Each row is a point on a tangle of strands that fork and nearly touch. The rows are in no order.
In the rows, 128 means zero.
Two points are linked if the straight distance between their rows is under 172. Some points are linked to none.
Tiga: 137 157 129 103 149 106 82 133 124 143 161 159 106 127 102 135 171 110 137 133 65 137 90 159 140 171 110 130 155 142 138 130 108 135 111 142 131 141 161 109 120 118 129 98 111 103 114 149 189 152 90 153 125 129
bel: 150 119 148 121 170 175 126 134 120 140 111 139 139 86 134 160 155 148 134 150 137 151 134 158 148 120 106 109 113 90 114 121 120 129 133 119 152 144 132 112 92 156 166 100 138 111 160 136 130 136 135 136 111 162
fona: 74 105 118 119 125 97 138 70 112 119 115 162 107 137 106 166 122 103 181 106 93 75 102 128 163 122 137 127 134 135 163 113 88 129 102 126 141 115 194 140 98 122 123 106 143 124 90 137 139 123 145 129 82 100
rud: 127 108 143 136 94 121 175 123 116 59 80 126 171 120 176 84 101 140 107 105 192 154 136 125 92 80 128 174 103 162 167 152 122 100 93 108 113 89 120 120 160 150 84 130 125 193 135 106 77 107 112 91 162 113
zod: 89 157 133 160 117 84 105 123 121 93 135 119 97 149 127 119 137 109 130 98 106 176 150 132 132 105 96 106 155 143 178 167 160 80 56 109 114 164 114 132 153 166 127 100 114 106 106 128 192 107 114 152 186 107
vupe: 166 131 141 116 90 136 168 102 116 145 120 98 139 146 151 111 123 178 88 174 191 112 110 97 123 116 112 116 158 125 132 130 160 120 82 122 125 147 149 93 129 112 137 179 146 177 124 92 123 101 131 131 96 127
dopi: 150 124 93 104 161 109 138 143 171 143 130 132 172 105 126 145 119 153 141 142 119 113 137 121 117 156 136 112 115 123 138 105 126 162 99 184 171 117 125 125 127 138 148 94 140 150 148 129 153 146 144 100 85 137
Lolo: 114 120 109 119 121 102 133 90 112 146 142 152 122 135 145 100 125 121 160 92 112 131 129 83 145 125 146 137 135 154 158 90 113 108 86 169 98 119 161 120 179 115 107 132 172 148 106 130 146 124 84 99 111 105
bodo: 130 106 131 149 146 162 128 96 121 136 164 151 140 128 175 143 141 101 130 121 102 141 135 121 132 143 155 141 88 116 98 101 107 135 179 147 115 97 131 140 122 118 114 111 154 137 161 151 57 137 161 143 100 156
buv: 113 110 105 94 131 133 108 117 114 75 109 144 174 91 156 87 118 142 124 116 119 161 136 120 125 152 123 174 112 177 149 121 64 110 106 176 98 88 169 90 163 133 110 140 185 167 139 155 103 106 138 78 138 157
sib: 140 141 130 144 183 136 69 160 118 74 94 133 126 110 132 130 157 130 147 96 116 170 143 178 125 138 99 158 128 154 146 148 112 97 160 121 115 131 122 112 111 163 145 107 128 129 148 162 145 116 135 156 194 158
Lavo: 96 140 103 150 165 133 101 118 86 134 138 124 122 123 151 193 147 111 167 107 87 108 153 142 155 144 125 94 111 131 139 143 82 136 96 134 177 159 175 119 106 164 158 98 136 99 128 129 141 112 155 99 106 135
bofit: 103 183 85 170 136 96 73 147 120 105 168 113 94 136 153 142 138 131 142 98 114 163 146 125 135 150 121 78 111 142 160 166 129 122 81 138 135 174 126 120 150 187 148 110 126 92 140 112 192 106 116 118 186 119
san: 142 123 98 123 141 148 109 135 124 93 131 146 178 98 133 79 123 133 154 108 114 180 169 120 121 134 126 163 115 178 144 112 78 107 140 179 116 95 139 109 169 132 130 162 163 152 115 137 118 127 111 85 135 149
teno: 155 93 152 127 138 121 125 96 132 191 161 131 119 156 87 165 157 98 99 161 86 138 96 144 140 143 119 145 148 91 126 114 141 131 159 104 133 132 114 146 122 78 109 122 100 76 126 145 139 144 95 163 110 104
rar: 49 117 109 91 103 131 140 115 135 113 146 130 132 124 140 134 136 138 154 102 110 119 126 117 147 67 171 103 122 64 98 150 183 116 101 139 118 117 117 116 134 192 123 47 158 167 147 129 158 96 145 128 120 98
vazon: 125 178 107 136 139 100 66 135 155 161 128 76 106 146 95 159 98 129 110 134 89 97 129 112 151 190 134 136 146 168 172 122 108 127 107 153 156 168 138 118 119 113 162 135 104 77 132 82 151 130 113 94 86 89
kopaf: 171 148 108 144 119 121 120 146 127 168 149 72 130 174 77 100 103 107 114 133 165 141 130 121 73 121 159 119 183 149 131 126 124 123 197 124 147 133 107 120 144 36 121 202 56 92 142 134 123 116 109 159 117 127
rapa: 129 118 173 151 126 151 138 139 124 75 83 146 123 139 152 94 128 124 127 116 138 111 170 126 124 115 129 174 117 162 126 125 100 102 141 102 88 107 99 134 136 114 126 140 135 143 71 132 97 128 104 117 182 137
zamuf: 137 145 146 120 152 138 93 120 137 148 123 136 150 138 74 119 120 118 120 140 70 107 119 100 162 150 117 150 147 141 115 94 103 94 205 140 102 118 117 95 118 94 127 160 145 123 113 130 119 144 148 156 117 128
fes: 133 119 150 134 129 169 136 131 114 154 145 126 112 127 111 150 146 115 159 147 85 86 107 125 151 138 135 124 111 118 80 135 114 108 176 81 127 136 140 102 48 108 151 157 123 54 127 138 106 149 134 146 135 122
gapa: 100 128 123 122 129 144 147 89 110 94 144 116 148 140 169 159 124 152 109 106 140 122 123 130 138 111 106 107 102 110 121 125 148 114 46 109 147 154 134 96 124 180 140 107 173 172 177 136 111 53 155 143 127 143
ror: 88 113 98 119 108 137 164 143 173 162 132 139 130 113 132 164 119 153 167 122 121 87 140 119 129 108 162 85 71 68 66 148 192 175 131 138 156 135 104 167 111 176 111 90 132 121 141 125 96 166 147 89 114 99
fuvas: 105 96 131 133 158 134 128 78 120 138 123 159 112 125 157 161 129 104 140 108 94 133 111 129 142 138 174 145 106 107 119 116 124 139 169 144 120 102 138 162 120 131 92 60 137 116 146 162 89 154 131 141 99 119
vikar: 65 109 85 108 135 168 150 120 113 97 131 147 145 103 181 157 120 135 171 100 107 71 114 137 132 151 169 122 74 132 76 119 100 174 163 137 132 101 150 163 113 140 127 88 160 141 131 114 97 132 162 85 150 112
Motu: 126 167 80 135 144 118 84 127 132 157 151 118 120 135 94 119 111 125 147 110 77 126 144 100 156 179 143 135 130 170 156 114 109 125 135 188 145 146 159 100 145 111 152 162 140 101 116 95 154 129 102 89 84 100
deze: 162 134 160 107 98 126 152 117 114 148 115 89 125 136 107 94 134 171 82 173 199 93 117 115 111 126 108 135 176 138 135 141 155 134 115 109 134 160 147 98 147 60 139 191 113 159 96 94 141 132 95 132 102 144
siba: 151 140 142 120 167 133 103 134 136 155 98 104 143 140 72 125 95 139 88 140 122 118 146 126 135 147 112 122 160 148 158 98 99 108 134 135 133 162 130 120 137 84 135 169 119 139 124 124 119 143 130 142 96 134
duneg: 143 129 130 135 129 105 143 103 117 97 114 121 125 126 141 96 147 121 136 115 118 169 162 139 107 101 84 141 180 150 181 145 149 89 69 128 111 154 117 125 170 144 133 119 128 153 88 141 170 108 90 132 174 145
Feseg: 177 139 108 155 81 135 157 171 128 173 156 93 149 160 112 74 125 142 124 141 190 142 123 116 69 101 136 135 160 127 115 119 137 145 207 133 142 111 101 122 143 58 114 214 89 137 127 124 95 121 99 131 116 149
Nen: 164 97 160 116 149 99 168 103 123 110 115 131 113 128 105 117 132 129 90 132 188 138 130 153 95 115 81 175 168 130 169 163 174 155 146 87 93 130 117 159 144 60 98 169 100 184 100 137 131 139 137 177 138 137
suna: 167 170 131 133 126 91 83 139 137 154 163 121 107 146 95 113 151 120 108 147 104 150 128 151 112 169 104 112 169 156 146 138 124 122 88 134 142 169 143 117 159 113 143 138 102 91 119 119 185 140 72 134 133 143
maz: 115 110 127 151 99 132 142 77 127 175 124 116 135 157 144 174 124 140 135 143 118 87 147 106 162 100 136 112 168 87 144 110 145 114 95 137 158 142 138 142 117 149 139 107 136 127 121 133 123 109 137 112 62 103
tav: 125 145 83 137 139 107 108 92 114 148 158 119 126 128 138 119 117 129 159 104 100 144 166 89 155 136 155 115 134 134 162 113 111 112 83 189 131 140 127 106 167 123 133 123 167 127 105 120 174 111 92 96 97 98
fano: 121 126 112 124 68 102 177 203 166 167 142 113 130 143 120 84 110 119 134 134 169 152 154 102 82 49 126 94 124 100 121 138 174 146 98 148 124 117 92 154 185 152 110 146 112 163 137 108 121 134 137 105 127 117
vofo: 151 104 162 124 125 96 185 89 109 83 101 120 126 113 125 119 123 121 97 118 219 126 157 137 106 71 105 152 147 115 174 174 157 130 81 88 102 135 110 127 162 91 87 150 118 192 92 119 126 133 127 152 137 128
ketug: 65 115 131 116 150 92 95 101 85 53 93 139 89 110 115 166 124 94 154 88 123 128 112 147 166 127 165 128 98 140 171 152 71 122 87 121 152 123 144 108 104 150 120 59 130 95 120 156 154 81 126 135 162 102
zef: 139 187 134 117 135 104 96 107 124 119 138 86 100 140 130 128 116 112 77 131 196 189 118 167 95 127 111 65 196 120 169 158 128 130 71 123 151 192 124 156 141 90 136 126 74 114 147 152 193 111 124 152 139 138
Naro: 88 118 92 88 142 158 117 147 116 89 122 152 153 104 141 136 116 125 157 110 82 79 107 130 148 159 154 135 110 160 97 103 73 138 181 156 117 104 157 134 100 131 138 138 164 138 123 116 115 133 165 110 135 120
Dezus: 175 135 125 109 154 112 118 154 165 169 170 131 150 115 105 121 146 139 146 162 99 110 129 117 116 166 137 114 104 119 90 109 132 173 168 170 149 117 111 119 124 103 154 120 131 129 134 126 135 168 131 122 103 158
Pere: 148 121 145 160 139 135 146 146 103 123 118 108 118 137 120 120 117 99 96 122 169 147 176 149 105 96 129 98 154 121 131 136 121 127 125 85 141 149 110 149 146 97 113 162 74 108 128 126 132 134 104 169 139 126
Roz: 144 125 115 127 88 134 157 182 156 173 139 102 131 171 126 120 112 160 127 142 140 73 109 120 114 150 142 115 144 158 107 102 130 143 122 139 173 140 144 147 119 107 136 171 118 110 137 92 103 138 109 101 100 138
sosak: 109 123 134 143 120 114 148 171 151 119 144 128 107 138 139 112 152 104 147 117 96 178 183 148 104 88 107 123 133 122 113 158 194 120 134 104 135 129 84 177 147 177 131 90 96 114 134 127 146 122 116 150 176 139
Tuzo: 120 142 98 129 116 132 146 119 140 163 127 177 145 112 130 89 141 123 147 119 127 88 121 84 143 150 178 141 109 103 98 69 117 159 196 175 108 84 112 141 135 99 119 110 154 139 78 114 143 171 124 92 104 113
mevi: 108 161 59 129 154 102 93 126 100 126 142 136 88 113 100 114 125 91 168 93 68 110 124 112 144 165 164 131 109 166 140 130 78 153 189 164 126 110 161 109 136 105 127 132 131 114 107 85 160 125 116 128 85 91
makev: 165 139 164 107 166 163 118 144 107 152 100 101 124 97 132 148 155 159 91 157 195 135 115 167 119 122 89 102 128 102 109 146 137 141 129 82 151 184 154 106 94 119 168 135 117 136 164 131 116 121 141 144 108 182
zomin: 149 156 135 138 149 118 66 167 149 174 159 76 66 117 125 170 136 148 140 140 112 139 131 137 145 173 136 120 109 114 112 156 150 136 148 125 168 161 105 132 94 130 165 104 103 58 165 127 147 133 105 120 126 111
kun: 118 119 121 127 83 128 161 113 129 145 134 96 141 179 158 137 104 167 123 127 134 88 117 96 139 93 131 95 140 106 122 117 173 112 56 126 138 156 140 119 123 155 134 139 157 161 158 103 110 78 138 116 96 112
Dumo: 120 123 124 140 84 105 138 179 162 165 165 107 114 152 112 121 112 109 136 145 134 135 167 127 111 88 148 51 123 99 113 145 167 142 92 137 172 142 117 159 168 145 121 141 94 95 147 104 132 144 117 134 115 131
zubod: 116 128 85 128 137 64 131 131 165 110 158 125 144 105 149 109 116 120 144 115 122 174 172 118 94 111 134 96 115 124 157 132 158 126 61 164 148 122 88 150 175 158 121 82 133 136 137 138 190 136 124 116 160 128
kedav: 90 143 98 165 140 141 107 135 111 120 162 114 116 140 154 181 120 133 149 97 107 123 164 138 153 151 134 84 99 135 128 137 116 133 85 137 170 175 147 129 135 180 150 127 140 104 159 106 133 91 134 114 148 121
Rila: 163 141 80 115 143 98 154 149 141 96 125 116 166 110 142 94 121 150 119 127 146 174 150 138 75 120 113 118 150 159 160 134 124 128 55 132 133 130 117 118 162 153 127 121 129 164 143 131 175 116 106 109 149 145
Nezas: 118 124 113 166 116 136 120 158 142 151 165 122 107 133 147 138 116 135 152 128 121 135 191 110 146 129 143 83 100 111 108 137 139 135 123 159 160 137 116 141 144 159 136 148 131 114 139 111 118 125 116 123 123 120
gogof: 77 124 115 135 157 108 105 95 80 95 104 129 102 123 115 186 131 96 172 100 92 88 128 143 167 136 130 118 107 139 166 143 57 122 75 107 153 143 176 111 89 142 147 91 138 91 104 142 145 98 155 117 120 104
Libu: 107 120 163 142 138 138 119 104 144 130 119 136 65 136 109 159 119 157 112 125 149 151 124 151 155 127 93 147 136 108 132 164 193 109 123 69 126 156 104 150 92 142 124 119 104 119 135 165 141 106 101 184 152 98
loguf: 150 152 108 149 91 112 170 168 147 170 138 169 170 122 157 77 141 135 126 128 153 115 92 76 104 131 140 144 94 110 102 63 125 170 156 154 92 76 99 148 136 122 105 129 154 148 96 101 109 174 128 83 113 124
pef: 82 91 133 106 91 146 150 117 131 83 126 172 126 97 160 115 142 119 152 125 131 165 123 136 142 71 151 134 118 87 106 145 163 125 152 147 120 68 126 136 143 196 116 72 137 151 133 122 135 113 125 128 138 125
fug: 140 152 121 100 119 168 116 160 122 112 101 105 174 124 115 128 114 169 119 153 112 76 122 133 149 176 97 122 150 169 93 129 101 117 114 151 126 169 169 100 120 133 159 209 171 152 132 100 125 123 167 92 128 157
letor: 92 78 164 120 105 130 142 50 113 115 94 189 98 124 134 151 123 98 137 122 133 117 81 121 173 112 170 153 110 86 122 110 140 136 150 133 101 96 149 166 120 148 94 87 139 114 118 163 95 140 136 132 114 117
dized: 182 154 157 78 130 137 104 177 137 152 138 62 114 141 111 105 136 156 93 173 159 131 106 134 79 150 112 127 177 141 82 144 138 149 194 115 140 141 126 110 127 70 153 161 101 140 156 135 128 121 135 148 123 182
Zas: 96 91 155 123 59 105 141 90 101 108 107 200 106 127 158 89 148 90 152 112 142 106 64 103 146 101 171 142 125 112 109 98 139 141 180 145 66 68 148 166 140 135 88 115 149 135 94 136 121 137 127 124 136 109
bedo: 143 139 106 133 116 152 112 168 126 135 126 83 147 157 109 148 113 162 135 139 126 86 142 148 133 174 124 112 146 177 113 139 104 117 104 157 175 175 164 117 128 127 162 196 143 110 147 83 110 119 131 90 125 154
lav: 82 94 112 125 110 82 148 120 144 91 129 134 154 120 173 97 107 114 127 85 137 170 154 115 104 94 167 138 110 135 158 130 144 106 81 159 136 84 106 142 193 177 84 64 135 152 172 143 128 110 119 95 160 119
vupem: 63 123 156 99 129 137 140 112 147 139 138 152 91 125 116 166 129 143 114 101 105 166 98 142 146 98 117 126 129 96 106 162 200 121 85 86 137 172 116 151 96 163 117 63 123 109 159 158 143 116 108 160 129 94
Suzib: 104 141 99 150 124 116 132 119 141 191 148 103 101 132 126 161 133 117 189 131 72 76 130 127 137 151 161 99 99 105 97 169 144 175 153 136 181 124 140 142 99 131 114 104 88 62 114 95 124 173 119 96 79 86
mif: 167 128 99 92 164 121 162 151 148 120 107 125 183 100 145 123 113 155 102 161 152 142 129 114 102 134 121 141 122 134 146 103 101 142 93 148 138 95 124 110 136 149 134 99 149 177 147 111 133 125 155 112 111 129
Zel: 173 135 98 145 125 161 158 146 119 133 123 121 194 100 111 63 115 134 130 114 175 175 168 111 95 86 115 148 116 168 158 109 105 127 135 146 128 111 104 118 170 104 127 183 135 163 93 110 112 144 93 81 114 141
zorig: 125 115 131 150 88 185 157 132 106 153 141 155 151 119 127 117 152 115 134 158 112 86 102 112 150 120 158 126 111 101 72 92 105 131 188 109 120 106 118 118 67 110 136 146 128 77 89 126 102 174 142 124 126 135
Mesib: 112 117 156 163 155 144 105 111 118 100 104 124 87 127 111 152 130 158 135 121 157 114 154 148 169 141 101 131 130 128 143 156 150 96 114 92 122 157 134 108 98 140 143 156 130 133 120 133 144 106 112 166 159 112
zit: 116 128 129 111 130 113 163 90 113 84 120 110 142 135 155 138 113 126 84 104 163 149 116 145 103 89 101 118 105 114 153 136 139 106 25 90 145 138 117 91 140 166 106 80 140 179 182 147 110 69 151 169 133 136
pife: 97 125 134 125 122 143 142 120 126 160 142 126 76 120 122 163 140 135 166 136 67 84 104 127 158 142 149 132 118 102 91 155 136 138 157 88 147 148 156 130 55 130 143 117 102 40 127 124 119 158 105 112 105 80
pav: 128 115 148 128 141 102 97 90 117 87 131 167 77 131 88 107 123 107 166 116 104 143 120 138 148 145 102 181 134 157 174 129 103 102 152 144 86 96 152 114 149 107 126 152 151 143 71 156 144 115 118 157 163 136
sona: 80 118 134 142 134 113 96 138 93 63 116 147 77 109 131 140 148 87 162 93 108 167 135 145 155 103 153 132 110 129 144 167 105 121 137 128 140 112 121 124 124 178 122 66 113 93 116 134 166 97 100 144 166 104
Sol: 183 99 150 120 135 128 149 97 112 143 134 110 148 150 105 107 149 139 71 153 169 143 109 126 82 114 81 171 180 112 157 126 163 136 220 116 98 124 109 136 160 58 121 194 99 181 104 127 126 126 119 163 132 143
Guk: 121 158 141 89 137 132 89 108 119 112 78 136 170 109 74 129 118 140 126 144 89 98 116 135 172 161 74 117 157 142 135 121 82 100 111 158 127 154 185 75 123 133 144 178 180 161 103 138 148 125 179 125 101 170
zom: 88 116 131 135 62 165 151 133 145 89 116 171 150 112 176 107 123 129 126 125 168 154 136 108 134 76 153 136 86 85 99 134 165 120 149 132 102 66 109 139 153 212 112 104 147 161 139 108 80 117 150 100 137 118
dar: 140 191 147 140 114 78 73 117 128 147 150 91 87 152 101 138 135 114 82 152 149 170 111 160 123 165 103 95 171 147 179 150 121 115 58 109 141 188 132 148 135 94 137 136 79 71 123 127 186 129 100 158 134 119
Todun: 118 100 152 109 129 173 147 117 103 111 134 169 134 75 157 148 164 120 142 139 137 164 127 151 150 93 121 107 98 71 104 132 135 139 130 133 143 105 133 107 114 180 148 87 148 117 144 126 124 128 127 134 116 156
kodo: 135 110 156 123 112 128 155 124 139 77 82 167 145 123 173 73 131 119 127 127 129 131 135 107 115 114 135 195 133 149 139 108 116 117 159 138 85 71 101 146 144 129 129 103 131 149 77 131 111 123 111 91 160 138
kab: 126 98 158 124 131 127 187 91 120 99 91 129 126 126 131 144 100 112 74 119 212 155 128 150 113 78 112 133 128 106 149 143 148 133 78 80 133 129 123 136 136 137 92 113 109 181 165 129 100 109 142 177 114 123
pero: 176 156 165 89 161 127 105 173 148 134 117 104 134 132 99 111 153 142 110 155 106 106 100 155 100 153 88 140 159 163 81 151 136 116 162 78 93 160 125 113 92 99 142 151 122 136 147 148 143 147 142 154 158 174
rubir: 172 116 140 128 110 153 154 125 134 111 128 169 175 124 131 79 161 116 108 161 119 133 102 115 101 116 117 176 143 131 108 93 131 129 194 123 77 62 101 114 124 116 141 129 120 142 87 108 132 149 137 130 154 151
Kisi: 123 111 115 160 61 170 160 111 112 176 140 166 157 123 159 116 147 122 134 143 124 83 54 99 139 124 162 120 122 94 78 74 150 159 187 124 104 103 143 145 71 135 120 142 125 94 110 126 93 178 169 108 106 129
soki: 151 120 124 137 167 158 116 154 130 120 142 127 151 126 159 138 117 118 107 119 123 150 161 135 110 149 138 128 94 142 110 101 80 130 152 133 123 120 109 144 135 122 135 136 149 151 178 148 61 120 168 134 124 165
reral: 137 109 150 115 131 176 150 121 134 116 104 148 143 113 159 131 106 150 77 160 162 110 90 112 125 139 117 144 106 139 111 102 139 134 131 98 88 118 142 131 83 138 143 138 138 157 132 115 94 142 181 137 134 127
mopi: 159 115 125 130 121 131 171 122 109 97 86 129 184 110 145 73 114 135 108 116 186 155 125 113 88 93 113 175 115 179 172 126 101 107 88 118 95 96 137 103 160 112 93 163 144 185 110 112 89 134 104 94 133 123
ter: 135 126 114 130 91 104 182 175 157 165 138 147 145 136 157 92 127 144 133 124 153 127 125 82 105 101 138 114 118 116 116 95 146 153 109 149 107 100 110 157 167 143 98 130 145 155 124 104 119 148 113 97 114 114
kup: 92 97 143 97 128 167 121 109 117 58 99 163 140 98 155 128 106 137 125 137 136 107 88 130 152 149 127 148 102 150 117 108 105 128 127 120 86 97 160 120 90 146 149 128 160 159 125 133 118 115 177 122 156 141
zotof: 151 131 126 163 170 126 85 142 111 100 137 139 104 122 127 133 162 95 161 115 90 177 151 154 132 132 121 154 134 132 145 149 114 115 187 141 120 105 97 116 119 151 138 103 112 96 125 145 157 116 115 160 162 126
fot: 142 80 157 127 113 141 157 74 118 187 131 146 141 150 108 173 144 129 97 170 125 115 104 128 154 117 101 120 156 73 151 98 139 135 132 123 154 130 151 142 129 111 133 126 112 118 115 136 114 142 127 137 72 128
kaven: 138 136 140 141 171 122 92 106 112 120 86 110 161 125 68 144 104 125 115 122 121 117 156 153 142 147 94 111 149 151 180 123 79 90 88 139 142 173 159 95 131 115 134 175 140 139 118 139 121 132 157 144 107 153
zila: 156 129 144 120 125 146 116 118 127 126 143 153 168 134 103 84 147 128 116 151 95 122 107 111 128 136 103 161 149 151 110 95 121 108 201 139 77 100 130 93 131 98 135 180 141 154 101 123 135 144 139 145 141 157
dudib: 89 129 139 97 113 115 142 127 150 155 138 114 119 137 123 154 135 144 123 127 104 137 127 131 144 88 145 101 155 79 112 153 194 117 54 106 137 154 96 143 117 160 121 52 125 120 160 137 170 114 118 135 117 91
Dasu: 141 129 141 118 146 179 140 144 126 126 116 115 139 134 157 138 101 147 78 143 157 114 127 122 115 146 109 124 106 148 103 105 107 141 148 102 112 146 138 147 109 112 149 176 145 168 157 132 61 113 184 135 114 158
Sepi: 172 116 140 144 85 142 170 136 111 176 151 109 118 170 150 88 136 126 98 141 177 147 117 105 80 90 106 138 165 111 122 115 159 138 196 109 103 121 110 144 169 69 109 203 100 157 113 138 93 113 102 145 133 139
Vone: 131 138 135 168 162 123 99 104 102 92 98 116 130 128 101 155 124 142 135 111 160 114 154 169 148 139 102 107 137 135 170 150 109 93 56 99 131 181 148 94 116 128 136 155 137 142 130 134 147 112 132 157 154 135
dav: 169 147 120 155 108 109 92 149 140 189 167 74 117 178 76 125 126 126 118 154 103 116 126 110 115 163 155 138 150 154 128 119 117 106 183 133 159 130 114 105 134 71 143 184 93 69 146 110 109 122 107 151 105 130
muf: 99 100 138 89 146 127 117 99 114 75 119 165 128 95 161 129 132 128 113 125 123 145 100 140 131 150 126 158 111 140 150 121 91 124 103 160 118 85 168 105 127 146 118 78 160 164 151 170 116 111 147 133 136 163
Sav: 137 140 146 126 89 126 121 160 127 164 152 75 85 157 123 117 108 109 113 153 167 145 157 140 101 110 141 55 152 106 115 138 145 145 116 118 186 153 131 146 163 97 137 162 67 69 149 114 128 122 108 149 118 146
saf: 90 116 100 126 81 148 175 119 138 165 117 165 138 109 155 135 137 135 160 126 130 87 94 112 140 99 173 96 103 62 73 110 168 172 167 131 118 106 126 168 98 171 99 94 132 106 115 125 87 188 158 85 102 114
niva: 114 151 120 159 150 113 87 142 146 147 110 86 93 132 108 170 110 141 112 141 119 125 135 121 167 162 139 129 145 128 153 143 130 131 104 111 150 164 103 134 88 138 150 109 85 66 141 110 168 116 101 124 114 66
fovel: 123 136 131 165 48 151 152 151 143 95 113 173 158 130 194 88 125 124 114 124 172 161 102 111 105 89 141 160 93 101 104 119 161 127 180 109 81 57 91 158 126 185 92 122 132 154 128 108 51 129 151 97 153 115
nodav: 138 124 146 119 142 103 123 79 121 103 112 154 98 125 95 114 137 125 147 125 119 145 132 144 145 136 75 175 170 142 188 128 135 97 101 138 95 123 131 110 153 104 138 135 149 154 56 155 183 118 94 138 162 133
zes: 171 170 151 130 174 107 60 170 136 148 123 86 107 140 80 141 145 110 122 132 90 125 109 158 122 159 93 133 139 161 111 161 114 103 146 77 99 181 129 107 97 102 130 147 117 94 157 158 142 137 139 168 167 152
Reme: 149 131 140 163 146 142 143 169 129 118 104 117 113 153 117 114 117 115 109 119 142 112 166 130 107 115 141 146 136 160 110 126 103 109 143 79 103 139 80 149 116 89 111 154 104 111 102 133 114 138 106 152 163 113
dov: 99 122 92 128 116 164 171 159 148 125 148 140 161 114 175 173 117 151 150 122 130 78 148 124 125 138 140 98 49 110 74 117 133 186 115 136 154 124 107 166 118 158 139 113 154 144 145 111 81 128 160 81 146 122
sumu: 85 105 101 127 103 105 163 152 155 102 150 128 155 129 171 121 90 115 114 76 147 162 149 120 87 101 149 107 72 137 135 114 141 141 80 128 140 105 112 162 195 176 90 92 132 160 195 120 90 110 146 99 159 127
satag: 156 119 155 100 149 133 111 123 141 157 159 144 122 131 98 146 163 136 117 158 84 153 76 160 138 151 103 149 169 116 119 136 158 130 151 126 136 124 126 128 94 98 133 105 108 103 136 154 169 153 100 169 117 128
turuv: 145 136 82 173 144 100 127 155 169 148 142 135 130 123 105 144 120 96 167 114 103 99 167 106 118 142 183 123 69 121 96 123 123 165 170 149 134 104 57 151 115 113 104 115 112 91 110 134 126 169 127 122 131 82
vor: 156 153 129 110 167 130 75 172 159 165 168 80 101 123 124 157 128 148 144 145 89 103 123 131 130 194 137 123 113 137 79 142 132 138 172 144 150 150 113 134 96 115 160 119 137 102 165 131 129 145 138 114 126 140
zedag: 128 123 103 147 144 117 133 116 150 153 129 156 116 124 128 129 131 110 153 121 107 117 153 101 140 138 187 142 112 100 107 108 126 155 181 161 115 91 94 156 140 126 92 81 129 112 106 134 134 167 111 120 111 94
ratut: 161 140 167 77 126 143 130 153 110 142 111 68 107 125 122 121 139 159 86 176 209 111 113 143 99 131 116 115 171 118 102 154 141 167 150 100 162 154 149 104 123 71 154 156 80 137 136 115 133 128 123 148 98 168
bufes: 124 167 142 118 189 102 64 151 130 140 91 106 122 127 67 179 117 105 129 113 64 115 95 162 151 168 78 124 121 152 158 145 85 118 104 91 122 180 147 122 82 126 129 120 116 72 144 157 131 152 170 147 134 126
sope: 130 108 181 128 158 116 104 100 134 79 124 158 87 135 83 126 115 106 160 124 111 126 110 155 151 150 118 178 111 149 138 149 111 104 154 108 77 83 129 124 106 103 117 131 143 124 106 165 112 126 152 175 175 147

Follow the links from the first point to the second, and from the first to the third. Name the last point that the two ways share.
duneg, zedag, Pere -> Dumo
vor, sumu, soki -> Rila
sope, Mesib, dopi -> duneg
niva, Dumo, sona -> kedav
vofo, satag, pero -> kun
dar, zit, Vone -> kun
tav, zedag, sope -> duneg

A fork is a point with three links. Follow the links from the first point to the second and name the forks in between, in order.
Roz, zamuf -> kaven
fona, loguf -> gogof > kedav > Dumo
Suzib, rud -> kup
deze, fug -> ratut > pef > kaven
zit, Todun -> kun > ratut
pero, Sol -> ratut > kun
dopi, sope -> Rila > duneg
vupem, ratut -> pef

A fork is a point with three links, a tip a point with one. Leave the first point through the second and follow the links. Name the first fork or tip that comes.
pife, fes -> kup
zef, dar -> kun
ror, saf -> Suzib
vazon, niva -> Rila
vofo, Nen -> dav
dopi, Dezus -> Motu
rar, dudib -> kaven
